Each row is a point on a landscape with many valleys, with its height.
A ball rolls from a point to the lowest of its 2 nearest points, and stops where none of them is lower. Distance is the straight distance between rows; heights are no part of it.
zezat (h 20.5): [ -9   1   3 -11   3  -3   3  10   2  11   2  -3 -12  -8  -5 -28  -9  11
  -2  14  25  -4  -3]
botu (h 47.1): [  6   4 -10  -1  -7  -8  11 -11   3  -7  22 -16  19  17  -5  -1   0  -6
   1   4  -6 -14  12]
rebip (h 36.8): [ -8  -1 -19 -24 -13  13 -12  18   3  19 -10  16  10   8 -13 -25  10   8
  -5  -3   5   0 -18]
zame (h 70.7): [ -4  16  12   5  11   2   1   1   8  13  15   0  -4 -15  -3 -12   9   2
   3   4   8  -2  10]
mip (h 22.9): [  6  14  15  -3  17  13   7   3 -17   9 -13  14  -7 -19   4  13  -2   1
   4 -16   5  15  -7]
Bil (h 33.2): [  8   9  -2  -1  -8   7   5 -11  -5   3   9  -1   4   8   2  11   5 -10
   0  -6   4   7   4]
vofo (h 27.9): [  7   9   4  -1  -7   8   6  -8  -3  12   3  14  13  10   7   2   4 -10
  -1  -9  -4   9  -3]
diz (h 78.1): [  4  12  -1  -5  10  17   5   4 -11  16  -1  13  -3 -15   0  14  18  -5
   4 -20   4  17   6]
fode (h 28.1): [  7  18  10   6   7   1  11 -19  -8   2   5  -2   9   2   5  13  -6  -7
   3  -2   3   0   3]
rabes (h 34.0): [  4  10  -7  -9 -14   7  -1   0   6   8   6   2   8  12  -5  -9   6  -2
  -2   1   7  12  -3]
Mer (h 27.8): [ -6 -29   8   7  12 -15   0  -3  10  -6  -6 -11 -13 -15   4  -1 -17   7
   0   9   6 -12   1]
Bosu (h 39.2): [  3   9  11   3 -20   5  -6  -5  -1   2  -6  11  10   5   6   5  -1  -8
  -3   0 -13  17 -17]
nama (h 33.8): [ -5   2 -21 -28  -5   8  -4  15  -4  14  -5  10   0  -1 -11 -21   8   7
  -4  -1  11  -2  -7]
rezud (h 40.7): [  4 -12   9  16   0  -8  -8  -6   7 -22 -14  -2 -13  -3  11  23 -10  -6
  -1   1 -17   5  -4]
leg (h 61.1): [  2  -6  -4  -9  -2  -5  -2   7  -3  -3  -9  -4   9  11  -1 -20 -12   1
  -5   2   2  -8  -6]
Bog (h 18.5): [  2   6   7  -3   7  11  -4   7  -5   8 -10  17  -2 -12   1  -5   7   0
   3 -13   0   7   2]
Vazi (h 30.0): [-11   1 -13 -21  -2   4  -1  17  -9   7 -10   3 -11  -5 -13 -22   3  11
  -1   1  20   2  -9]
gubos (h 33.0): [  7  23   9   0  -2   0   8 -14  -2  10  14  -1  20  11   0  -5  -1  -7
   0   3   5  -1  -1]
Fim (h 53.1): [  2   1 -10  -5   5 -10  12  -8  -2 -13  13 -15  15   9  -3  -5  -4  -2
   3   0   6 -21  14]
sanes (h 44.5): [  1   6   4 -17  -5   9 -12  14  -1  10 -19  20  -1  -6   2 -23  -9   3
  -8   7   6  12 -25]
ridi (h 44.2): [  1  -2  10  22   2  -5  -4  -8   8 -18  -5   5  -2  -6  14  26  -5  -9
   1  -6 -20   3   5]
nelat (h 42.0): [  3 -14   8   9  -8 -15  -8  -6   9 -17 -11 -18  -9   7   3   0 -18  -1
  -2  18  -9   4 -21]
kofel (h 23.9): [ -4  -4 -10 -14  -3  -7  -6  16  -7   4   0   1   7   9  -8 -34  -5  10
  -3  10  13 -18  -1]
rosam (h 16.7): [ 10   3  -3  -7  13  22  10  -3 -16  14  -1  13  11   0   4  20   5  -6
   4 -27   1  11   0]
dibo (h 68.1): [  2  -1   1   2  -6   5 -13  17   7  11  11  18  15   5  -2 -32  10   4
   1   8 -11 -11   4]
Ronug (h 44.8): [  6   3   7  -6  16 -11  12 -12  -9 -11  -5 -12   0   0   4   5 -20   0
  -5   2  12  -7   2]
boga (h 25.1): [  1  25  19   1 -11  -2  -1   3   7  11   8   6  10  -1   4 -25  -8   1
  -4  17   5   9 -15]
Ture (h 71.8): [  1  -1  -8 -15  24   3   8  13 -13   7  -4  -3 -19 -19 -11   3   8   4
   5 -12  19   1   7]
dinas (h 38.7): [ -8  10  12  19 -10   1  -5 -15   3  -2   4   1 -11   1   9  29  14 -10
  -7   5 -14  15   4]
gasu (h 8.5): [  6  -8  -8  -1   2   2   3  -4  -4 -10  -7   5  -3  -1   6  19   0  -4
   5 -12  -7   1  10]
Domol (h 39.4): [ -6  -4 -20 -18 -19   7 -19  19   0  12 -19  10   6  12 -14 -24   2   9
  -6   3   0   0 -24]
Pulid (h 18.9): [  1 -11  -2   2  11 -10   0  13   5  -4   6   4   8   0  -2 -23  -2   4
   2   4   2 -23  16]
non (h 22.7): [-11 -23   5   1  17  -5  -2  11   5   6  -5  -8 -20 -23  -2 -12  -2  11
  -2   6  22  -9   2]
big (h 75.7): [ -3  -1 -11  -4  -3   8  -7   5   3   0  -7   3 -15  -8  -7   6  14   0
  -1   0   3  12   3]
zis (h 20.1): [  9  10   4   2  20  14  11  -3 -19  11 -12  11   1  -8   7  22   1  -2
   3 -20   7  10  -1]
tuli (h 45.5): [ -5   2   3  15 -16  -3  -8  -7  18  -6  12 -11 -13   5  -2   9   5  -6
   2  15 -11   8  -1]
bep (h 41.2): [-11  18   7  17   7  -2   2 -17   6  -4  16  -3 -15  -4   6  36   6  -2
  -7   4  -4   6  12]
mif (h 52.7): [  5 -23 -27  -9 -21  -5  -4   2  -2  -7   4 -11  19  27  -5  -1   3   3
   2  -3 -16  -9  -6]
mugun (h 47.9): [  7  -3   9  14 -16 -11  -4  -5   8 -12  -3 -18   1  12   3  -4 -11  -5
  -2  17 -12  11 -24]
fepi (h 28.7): [  2   5 -11  -1 -23  -1  -2  -5   3  -1  -5 -17 -13  15  -1  16  -6  -3
  -2  12   3  15  -5]
pev (h 50.8): [ -9 -16  -7  -3  -1 -19  -3   1   4 -16   3 -19   0   7  -5 -14  -9   6
   1  12   4 -19   3]
pugom (h 11.7): [  1  -1   0  -7  10  16  -2  21  -4  13 -14  24  -6 -17  -1  -7  10   3
   1 -18   4  12  -6]
zedem (h 40.5): [  3  14  13   3   8 -10   9 -14  -1  -5   3 -14  -1   0  -2   7 -22  -3
  -5   6  10  -3  -1]
Tum (h 21.8): [  5  -3   2  -6   6  -5  -1  15  -1   3   2   4   6   2  -4 -32  -5   8
  -3  11   4 -17   7]
zipa (h 14.5): [  4  -9  -3  10 -14  11   1 -10   1   1   6   6  13  17  11  22   8 -13
   3 -14 -24   9   0]
nifik (h 22.1): [  0 -14   6   5  21  -5  -2  12   6  -5  -1   1  -5 -13   2 -15  -5   6
   5   4   5 -21  15]
ver (h 56.0): [ 13   4  13  -3  15  -2   4   5  -9   1 -12  16  18  -1   8 -11 -16  -4
  -1 -11  -5  -9  -1]
Lefiv (h 34.8): [  2  -3  -9  -7  10   4   1  12  -7   3  -3  10   0  -3  -3 -14   8   5
   1  -8   3 -10   9]
ropil (h 44.6): [-10  -2  26  24   2  -7  -4 -18  22  -6  12 -13 -13 -13   7  10  -8  -2
  -9  11  -1   1  -7]
buz (h 37.6): [-13   9   7  22  -9   4  -5 -14   9   3  16  -1  -3   7  14  33  19  -7
  -5   5 -23   7  10]
niben (h 26.9): [ -1  25  18   1   3  -2   4  -6   2   9  12   4   3  -6   3 -16  -3   0
  -3  11  11   6  -7]
rul (h 42.2): [ -8  -2  -9 -18 -12   5 -13  17   0   8 -19  14  -2   1  -9 -24  -9  10
  -5   5   5   8 -21]
golet (h 53.4): [ 10   1  -7  -9  14   7  10  -4 -21  -5 -17   5  -5  -3   3  25 -12  -2
  -3 -14   5   8  -1]
bube (h 48.6): [ -4 -10 -18 -10  18   0   4   3  -7 -10  -8  -6 -17 -12  -4  15   2   7
   4  -7   7  -3  16]
gok (h 35.1): [  4  -9   2   3 -11  -2  -3  -3   0 -14 -14  -3 -11   3   3  16  -9  -2
   1   4  -7  12 -10]
tuk (h 42.9): [ -5   2  20  25   3  -6  -3 -17  12 -15   8 -13  -9  -7   7  17  -6  -5
  -4   5 -13   3  -5]
Tok (h 69.1): [ -2  -6  14  20  -1  -1 -13  14  15   1   8  11   2  -6   2 -24  11   4
   6  11 -13 -14   7]
sav (h 5.3): [ -3  -3  -4 -16  12  13  -6  20  -5   9 -18  17 -17 -19  -5  -9   2   5
   1  -9   9   7  -7]
zama (h 28.8): [  5  29  20   8   8  -3  10 -13  -1   6  15  -4  12  -2   2  -7  -6  -4
   1   6   8  -3  -3]
tedeg (h 48.8): [ -1   1  17  17 -17 -10  -6  -8  17  -4   9 -16  -6   6   2  -6  -5  -7
   0  15 -13   8 -16]
Vemom (h 39.9): [-14  15  22  23 -12  -2  -6 -12   5   0   8  -6  -5   0   7  14  13  -8
  -6   8 -21  14  -6]
zim (h 25.0): [  5  24  12  -9  19   9   8   7 -17  18  -9  10   2 -18   1   1  -1   3
   1  -9  14  13 -11]
Buzeg (h 43.0): [  2 -15   4   2  -4 -11  -3   0   3 -14 -14  -6  -8  -1  -2   1 -17   3
   2  10   0  -3  -5]
gokez (h 29.7): [  1  11  24   6  -9  -7  -5  -7  10  -3  -3  -9 -10  -4   0 -10 -16  -4
  -4  18   5  12 -19]
tulor (h 77.3): [-7  5 -3  0 -9 18 -3  5  6 20  9 16  0 -6 -4 -8 27  0  8 -7  0 13  2]
gimok (h 57.4): [ 10  -9   5  -1  13  -4  -2  12  -3  -8 -10  11  11   2   4 -18 -15   3
  -4  -5  -5 -15  -1]
benu (h 33.7): [  4   0 -13 -14 -10   8   5  -4  -1  11  11   1  20  17  -6  -8   8  -6
  -2  -5   4  -4   6]
nokis (h 34.4): [  4  14   4   3 -22   2  -3 -11   0   3  -6  -4   3   7   2  10   1  -8
  -3   8  -5  23 -14]
gub (h 40.4): [ -2  18   8  17  17  -5   8 -20   4  -9  19  -9 -10  -5   5  35   0  -2
  -7   4   4  -5  11]
sof (h 20.0): [  8  -7  -8   7  14   9   0   7  -2  -5  -9  10  -4  -9   7  15   9  -2
   8 -17  -7   1  10]
regu (h 40.9): [  3   0 -20 -16 -10   2   2   6  -6   4  -2  -1   9  14 -10 -10   4   1
   0  -2   1  -4   0]
rusak (h 56.1): [  0  -9  -5  11   2  -7  -2   1  17 -10  13   1   4   1  -7 -12  10   2
   8   4  -7 -18  16]
tur (h 46.5): [-15 -30 -13  -2  -3  -8 -11  17   7  -4  -5  -3  -9  -1 -17 -20   8  23
  10   7   5 -23   5]
dami (h 31.8): [  6  27  16   9   8  -4  14 -21  -3  -1  16 -13  10   4   1  13  -6  -6
  -4   4   8  -5   0]
ketab (h 37.2): [  0  12  26  12   7  -9   7 -15   7  -6   3 -10  -8  -7   7  11 -15  -4
  -5   6   4   3  -5]
Luv (h 43.5): [ -6 -25 -18  -7   0  -2  -9  12   0  -9 -14   5  -1   1 -16 -13   8  14
   6  -2  -2 -15   2]
vavi (h 76.5): [ -8  -1 -23   5 -17   9 -13  -3   9   3   7   2 -14   1 -14  18  27   6
   8   8   0  13   9]
vifo (h 59.4): [  0 -13   0  -6  -3 -15  -5  14  -2  -8  -5  -6   5  10  -2 -27 -16   8
  -3  14   2 -18  -5]
pumes (h 69.6): [-10  -3  15  18  -6   0 -13   8  19   1   3  10  -8  -6  -2 -14  11   4
   4  10  -7  -2   0]
Firum (h 55.6): [  8 -12 -14 -10  13   2   5  -2 -18 -14 -23   3  -5   2   6  22 -17  -3
  -2 -14  -2   1   4]
Vup (h 52.4): [  8  -1  -6 -13  -9   5  -3  -4  -8  -4 -13  -2   7  13  -1   1 -12  -7
  -9  -5   1   7 -11]
Bune (h 24.9): [ -6 -26   4   1  15 -13  -3  11   6  -8  -9  -2 -12 -12   5 -12 -15   9
   0   4  12 -18   6]
Sezet (h 31.4): [ -1 -24  16  15   6 -13  -6  -4  13 -10 -10  -2 -12 -13   9  -1 -17   2
  -1  13  -1  -5  -9]
beli (h 24.4): [ -8 -14  -5  -1  16  -3   2   7   3  -1   0  -6 -19 -17  -5  -6   4   8
   7   4  16  -8   8]
meve (h 45.8): [ -2 -14 -15  -7   7  -6   3   1 -10 -19  -4  -6  -8  -3  -1   9  -1   5
   4  -5   3 -11  12]
laz (h 35.8): [  2  14  24   8  -9   3   5  -5  -5  15  13  13  25  13  12 -12   4  -9
  -2   0 -13   6  -9]
rud (h 46.1): [  7  -2  11  14   1 -13   0 -11   6 -15   7 -12  -4  -1   6  10 -12  -5
  -1   6 -14   1   1]
Zoz (h 50.9): [  4  -1   8  -7  22  -6  11   0 -11  -3 -14  -5 -11 -14   5   3 -18   5
  -2  -7  13  -4  -1]
vima (h 12.0): [ -2  -7  -1 -22  13   4  -2  22 -12   5 -18   7 -17 -16  -4 -15  -8  11
  -2  -4  13   2  -9]
dif (h 74.2): [-13 -21  -7  -6  -5  -3  -7  10  -3  -2 -20  -2 -24  -8 -10  -4   0  17
   3   9  15   1  -9]
lus (h 64.1): [  2  -4  -6   6 -23   5  -5   1  10   6  10   2  14  13  -4  -8  16  -6
   4   3 -12   5   1]
fogo (h 53.6): [  0  -7   1   0   4 -16   4  -4   0 -12   8 -16  11   7  -4 -16  -7   3
   1   7   8 -23   9]
tek (h 25.2): [ 10  14  -2   0 -16  -2   6 -12  -2  -1   2 -17  -8  16   1  26 -10  -9
  -8  10   4  17  -2]
Lofo (h 66.1): [ -4  -2  -7   1 -21  12  -7   5  15  16  14  15  17  10  -2 -18  24  -5
   8  -3 -10   3  -2]
feraf (h 26.2): [  5   7  11   4  -2   6  -3   8   2   2  -5  17   4  -3   2 -14   4  -2
  -1  -2  -5   1  -2]
tis (h 49.1): [ -5   1   9  26  -7  -3 -11  -5  15  -8  19  -2   1   0   3   6  21  -6
   3   2 -23  -6  13]
gezuk (h 39.7): [  9   8  -2   4  -3  -1   8 -11   0   2  22  -2  21  10  -1  -6   4  -6
   2   0  -2  -8   8]
kekup (h 77.7): [ -4   9  -1  -3   3  22   5   5  -1  19   7  17   2  -9   3   2  24  -5
   4 -16   1  15   8]
fek (h 13.1): [  8  -4  -8 -16  16  20  12   2 -15  15  -6  19  12   4   2   6   6  -3
   2 -30   1   1   4]
Kav (h 26.4): [ -8   3  -5 -23   0   2  -5  19  -7   7  -8   6   1  -1  -6 -31  -7   8
  -6   9  14  -6  -7]
Kun (h 58.9): [  9  -1  -9  10 -17  -7   4  -9   6  -7  11 -13   9  17  -2   7  -1  -5
   1   7 -17   1   0]
sepet (h 58.5): [  9 -15  10   3   6 -12  -8  13   2  -6  -8   3   6   4   3 -27 -15   7
  -2  11  -6 -17  -3]
kovig (h 71.0): [ -3   7   0  -4  10   1   5   1   3   8  13  -4 -11 -15  -8 -13  10   1
   2   0  19  -6  14]
pavig (h 74.9): [ -4 -12  -9  -8  -4   4  -8  10  -2   0 -17   6 -20 -11  -9  -4   3   6
  -2   4  11  10  -2]
fisom (h 34.1): [ 10   9  18   3   3   2   6   1  -3  12   8  17  29  12  13 -16  -8  -7
  -2  -6 -12  -3  -6]
Miget (h 39.5): [ 15  -2 -10  -3   9   1  12 -10 -15  -8  -5   2  13  11   9  21 -12  -7
  -1 -10  -4  -5   9]
lun (h 50.3): [  6  -4 -14 -10  22   5   8   3 -12  -1  -8   2 -14 -15  -3  26   3   5
   2 -17   6   5  11]
fafi (h 54.8): [  8   3   2  15  -4 -10   3 -13   7 -16  12 -10  15  13   5   7  -4  -6
   1   0 -17  -6   3]
Pifuv (h 61.4): [ -2   5 -16 -24 -26  -4 -10   9  -1   8 -11 -10   9  23  -9 -19  -6   7
  -6   3   6   4 -17]
vule (h 62.9): [-10   1 -17 -17 -28  -6 -15  14   4   9 -15 -12   5  20 -17 -19  -2  16
  -2  12   7  -1 -22]
bezug (h 19.6): [  1   3  10   6 -13  12   1  -9  -5  10   2   7  13  15  12  19  11 -12
   3 -10 -17  15   0]
gesan (h 27.1): [ -1  18  29   8 -13 -11  -3  -1   6   7   5  -4   1  -2   4 -21 -11   0
  -3  17   2  12 -23]
Boman (h 21.5): [-12 -10   4 -14  16  -7   5  10   0  10   2  -7 -17 -21  -2 -18  -6   9
  -1  13  27  -3   0]
Vuf (h 76.9): [ -6   0  -9   1 -15  19  -6   4   3  14   4  15  -4   1  -5   9  26  -1
   5  -9  -2  15   5]
zib (h 31.0): [  1  -2 -12   0 -16  -1  -6  -1   7  -8 -14  -6 -17   7  -4  19  -1  -4
   2  11  -3  15  -8]
gofo (h 31.3): [ -1  10   1   4 -26   0  -8  -7   7   2  -2 -14 -10  10  -2  10  -1  -4
  -6  17  -4  26 -16]
Zake (h 33.1): [ 10   1 -18  -8   3  -4  12 -13 -11 -12   2  -8   5  13   7  27  -9  -6
  -4  -2   1  -2  11]
tad (h 47.3): [  3  -6  11  25   8  -5  -3  -3   9 -13   2   8   7  -4  10  10   3  -7
   5  -8 -20  -5   6]
nat (h 43.1): [ -3  11   5  13 -16   3  -7  -3  12   6  11  -1   2   1   0   3  21  -6
  -2   8 -11   8   3]
murob (h 53.3): [ -1  -8   3  17   4 -11  -5  -3  15 -10  12  -4   4   1   1  -4   3  -4
   5   6 -15 -15   8]
zefu (h 50.2): [ -2   0   9  27  -1 -10  -5  -7  17 -16  11  -5   6   1   8   8   5  -9
   3   1 -25  -7   6]
Tevim (h 41.1): [-10   8  24  28  -8  -9  -7 -16  13 -14   4 -10 -11   0  14  18   4  -8
 -11   8 -23   8  -7]
Tig (h 76.2): [ -7  -4 -17   0 -10  11 -11   7   9   7   2   3 -12  -5 -17   5  23   0
   5   2   5   8  12]
pafa (h 61.7): [  5  -6  -3  15 -16   2   1  -6   6  -2   9  -2  14  14  -1   3  11  -7
   7  -1 -24   4  -1]
zevon (h 17.8): [  0   3   9 -14   6   5   2  12  -5   5 -16   5 -12 -14  -2 -14 -13   6
  -3  -2  16   9 -11]
loviz (h 45.4): [-16   2  32  25   3  -8  -6  -9  23   1  14  -6 -12 -19   5  -6   2  -1
  -6  13   0  -5  -7]
mef (h 27.4): [  5 -13  -8   0   2  -2   3  -3  -2 -11  -4   2   9   2   0   2  -4  -3
   3  -9  -8  -7  10]
Zamo (h 56.6): [ -1  -8 -30 -10 -14  -8   1  -5  -7 -16   0 -22   3  22  -1  19  -6   2
  -9   5  -6  -1  -1]
fosas (h 46.4): [  1  -9  -8  -4  -1 -12  -1  -4  -3 -15  -7 -10  -6   8   1   8 -12   3
  -2   4   3  -2   0]
Laba (h 21.1): [  7  17   1   4  -4  -1   7 -18  -8  -1  10  -9   0  12   6  35 -10  -7
  -6   5   1   8   4]
debe (h 27.0): [  1  -5   2  -2  25  -4  11   1   1  -2   4  -8 -13 -18  -3   0  -2   4
   7  -3   9 -12  15]
fir (h 48.5): [  1  -2  -1 -11  23  -9  14  -3 -17 -12  -4  -9   0  -6   3   5 -20   2
  -1  -8  13 -12   5]
Zufi (h 26.0): [ 12   9  -9  -1  -1   3   9 -16  -5  -1  13  -7   5  16   5  25  -6  -7
  -3  -4  -2   4   9]
zimok (h 32.1): [  1   6   2   6  22 -11  10 -18  -2 -11  10 -13  -1  -8   5  13  -8   1
   2  -1   9 -15  18]
koz (h 73.0): [-10 -23 -10 -13  19  -4   3  14 -13   1 -15  -9 -22 -19  -8  -3   2  12
   4  -3  21  -7   3]
zol (h 23.8): [  7  15  10   7  15   5   9  -7 -10   3  -4   6   4  -3   8  17  -6  -4
   1 -13   0   3   2]
Todar (h 54.7): [  3 -16 -32  -6 -17 -11   0  -2 -11 -15   6 -14  16  27   1  13  -4   4
   2   0 -15  -4   1]
gosan (h 28.6): [ -6  -1   1   1  31  -2  12  -6   2   1  10 -15 -19 -23  -5  12  -4   7
   2  -2  19  -5  13]
Zutu (h 47.5): [  4   0 -13 -21  -6   6   0   5 -13   6 -12   2   3   6  -8 -10   0   1
  -9  -9   8   2  -5]
dogod (h 22.0): [ -5  16  -2 -18   2  -1   3   5   1  10  12   1   0  -6 -10 -29  -2   6
  -1  14  19   0   1]
Zam (h 54.2): [  9   3  10 -10  18  -1   5   4 -14  -2 -15   6   6  -3   3  -9 -16   0
  -4  -7   9  -6  -3]
lomo (h 39.8): [ -2  12   0   2 -18   8  -3  -3  12  11  10   0   2   2  -1  -5  12  -6
   3   2   2  15  -2]
Zuge (h 39.6): [  0 -16 -13  -1  -3  -6  -4   0   5 -16  -5  -5  -4   4  -5   0   0   3
   7   2  -4  -9   5]
Nak (h 30.4): [ -1  -3  -2  17  10  10   5  -8   1   0  14   7   9  -4  19  30  17  -6
   8 -21 -18  -3  23]
neso (h 33.6): [-11   2   8  16  -2  12  -2  -9  -2   7  14  10  10   3  16  27  21  -8
  10 -16 -20   5  16]
ruzil (h 33.9): [  3  12  22  10  -5 -11   3 -17   5  -9   7 -16  -3   1   2   2 -18  -7
  -4  15   3   7 -16]
solut (h 46.8): [ -4   5   8  22 -20  -6 -11  -7  19  -5  11 -21  -7   9  -5   4   9  -4
  -2  21 -22   8 -11]
rofe (h 47.7): [  0  18   8  -9 -18   4   0   5   0   9  -8   8   8  -1   2 -16  -5  -2
  -5   7   3  17 -24]
simi (h 44.0): [ -8   4   3  15  -7  -4  -4 -11  20  -9  21 -14  -9  -1  -4  12   8  -6
  -3  12  -5  -1  10]
dazuf (h 68.6): [ -3  -2   7  12   0   8 -15  21  10   8   6  22   4  -9  -2 -29  13   6
   3   7 -11  -7   5]
Mot (h 50.0): [  7   3   7  12   3 -15   7 -14   8 -18  15 -21   5   8   1   4 -13  -4
  -2  11  -8  -8   2]
nedi (h 71.3): [ -4   2  -3 -16  15   2   4  14  -5   9   3  -3 -14 -21  -7 -13   6   7
   3  -3  19  -2  11]
far (h 57.8): [  4   1 -14 -16 -21   3  -5   0  -4   2 -13 -11   6  18 -10  -6  -7  -4
  -7   1   4  11 -13]
gilum (h 39.3): [ -3 -17  -9  -7   7   0  -4  15  -3  -6 -17   7  -4  -6  -4 -13   1   7
   0  -6   3 -12   6]
gemo (h 73.6): [-19 -21 -12 -15   5  -6   0  13 -12  -3 -17 -11 -23 -10  -6  -8  -3  20
  -2   0  22  -3  -8]
Repip (h 50.1): [ -1 -21 -26 -13 -10   0  -2   4  -9 -11  -5  -1  19  22  -7  -5   0   3
  -1 -12 -11 -16   0]
dav (h 76.7): [ -6  -2 -17   1 -20  16  -6   0   5  10   4   4 -12   4  -3  23  23  -3
   4  -1  -4  18   7]
fuv (h 47.4): [ -4 -23 -25 -14  -5   1  -5  11  -9  -6 -12   6   8   9  -7  -9   4   6
   0 -12  -7 -17   0]
fof (h 48.9): [-11 -21  -2   0  -4 -18  -5   5   4  -3   1 -13  -7   4  -8 -22 -10  16
   0  19  11 -21  -2]
zare (h 22.6): [  3  14   5 -16  15   6   9   5 -13  11  -7   2  -7 -14  -5  -5  -4   4
  -3  -3  19   8  -5]
ziga (h 72.4): [ -2 -10  -8 -11  20  -1   2  14  -8  -1 -16   2 -19 -21  -6  -3   3   9
   4 -12  10  -2   9]
gik (h 19.0): [  6  -7 -14 -17  14  10  10   4 -14  10   0  10  13   5   0  -1   7   0
   4 -26   2 -11  16]
sovis (h 78.6): [  5   7  -9 -13   9  12   8   4 -14   9  -8   7  -6  -8  -8  10   6  -2
   3 -16   8   9   3]
fak (h 70.3): [ -5   6   8  13  -3   1  -4   1  13   3  11   2  -6 -10  -2 -10  14   0
   2   7   1   3   7]
fotog (h 45.9): [-11   0   6  21 -13   0 -12   0  15   0  16   1  -2  -2  -3  -1  28  -3
   3   8 -19   3   2]
Biv (h 43.9): [ 13  -1  -3  -8   4   8   8  -9 -12  -1  -9   9  20  13  11  15 -12  -8
   0 -19  -8   1   0]
Buda (h 26.6): [  4  -1 -13 -13   0  10  15  -2  -9  10   9   3  21  11  -3   0  10  -6
   4 -16   2 -10  13]
dalan (h 36.2): [  9   9  -4  -1  19  -3  13 -13 -10  -7   8  -5   8  -2   5  19  -6  -3
   4 -10   6 -10  13]
Zeki (h 67.3): [  2  -8  -9   3 -14   6 -10  13  12  10   4  14  17   9  -8 -24  16   1
   6   1 -10  -6  -1]
zar (h 47.8): [-18 -28  -9  -5 -11 -15 -11  13   3  -1  -4  -9  -9   5 -15 -18   1  23
   6  16  15 -24  -6]
nud (h 51.9): [ -7  -7 -22 -20   1   5   3   5 -16   2 -14   3  -1   1  -4  -3   5   2
  -4 -12  11  -5   3]
ronom (h 51.6): [  7   6  -3 -12  23   6  10   5 -20   2 -16   0 -12 -15   0  21  -5   2
   0 -15  10   9   4]
zukit (h 23.4): [ -2   7  12   3  -8  17   5  -8  -3  21   8  16  20  12  11  10  12 -10
   6 -17 -10  13  -6]
fugem (h 39.1): [  4  16   2   9  21  -1   8 -14  -6  -4  13  -5  -4  -9   3  28  -3  -5
   3  -6   8  -2  11]
babo (h 52.5): [  9   8  17   0  23  -9  10  -1 -14  -5 -15   4   3 -11   5   0 -24   1
   2  -3  10  -9  -2]
pup (h 31.5): [  9   7  11   2  -8   3  -2   7   0   7   0  17  19   7   6 -22  -2  -4
  -2  -4 -13   0  -7]
rebi (h 37.9): [  1  14  20   8 -15   7  -2  -2  -6  11   1  16  16   4  13  -6   1 -10
   0  -1 -15  16 -14]
vibo (h 47.6): [ 12   5  -1 -10  -2   7   5  -6 -13   4 -13  10  17  12   8   2 -14  -8
  -4 -12  -1   7 -15]
buro (h 25.6): [  1  15   0 -13  -5   6   3   5   1  14   6   4   7  -1  -7 -22   6   0
  -2   2  10   2  -1]
suse (h 45.7): [ -1  19   4 -16  -8  13  -2  12  -2  16  -8  20   3  -7   2 -20  -3   5
  -4   7   8  16 -22]
tane (h 35.9): [ -8  -3  -2  16 -10  10  -2  -9   6   3  12   7   3  10  15  34  24  -9
   3  -5 -20  11  12]
fezul (h 29.9): [ -3   2   5   5  27 -10   8 -14   9  -8  16 -16 -13 -18   2  19  -9   4
  -2  -1  12 -12  17]
sedal (h 36.3): [  3 -30   8  12  -4 -14  -7  -1  11 -14 -15 -11 -12  -4   3   3 -21   5
   1  16  -7  -2 -17]
Sos (h 42.1): [ -4  15   5  16  -5  -4   2 -18  10  -8  20 -15 -10   4   4  25   5  -8
  -9   8  -5   5   4]
zefo (h 30.8): [  1   3  -8 -14   4   5   5   9  -5  12  -1   8  12   3  -8 -22   2   3
  -1  -5   5  -8   7]
pufib (h 26.1): [  6  -6 -10  15   7   7   1  -1   1  -8   1  12   1  -7  14  29  10  -5
   8 -19 -16   2  18]

Call two points neighbours if one is among the 2 nearest of the other. Go from one point of each pair to the other, from neighbour to neighbour, staying as low as possible. Name the highest point that can't be avoided.
zezat / zis | tedeg
sav / fek | zim
zipa / sav | Bosu
boga / fek | dami
gasu / Pulid | fosas
Laba / zipa | Bil
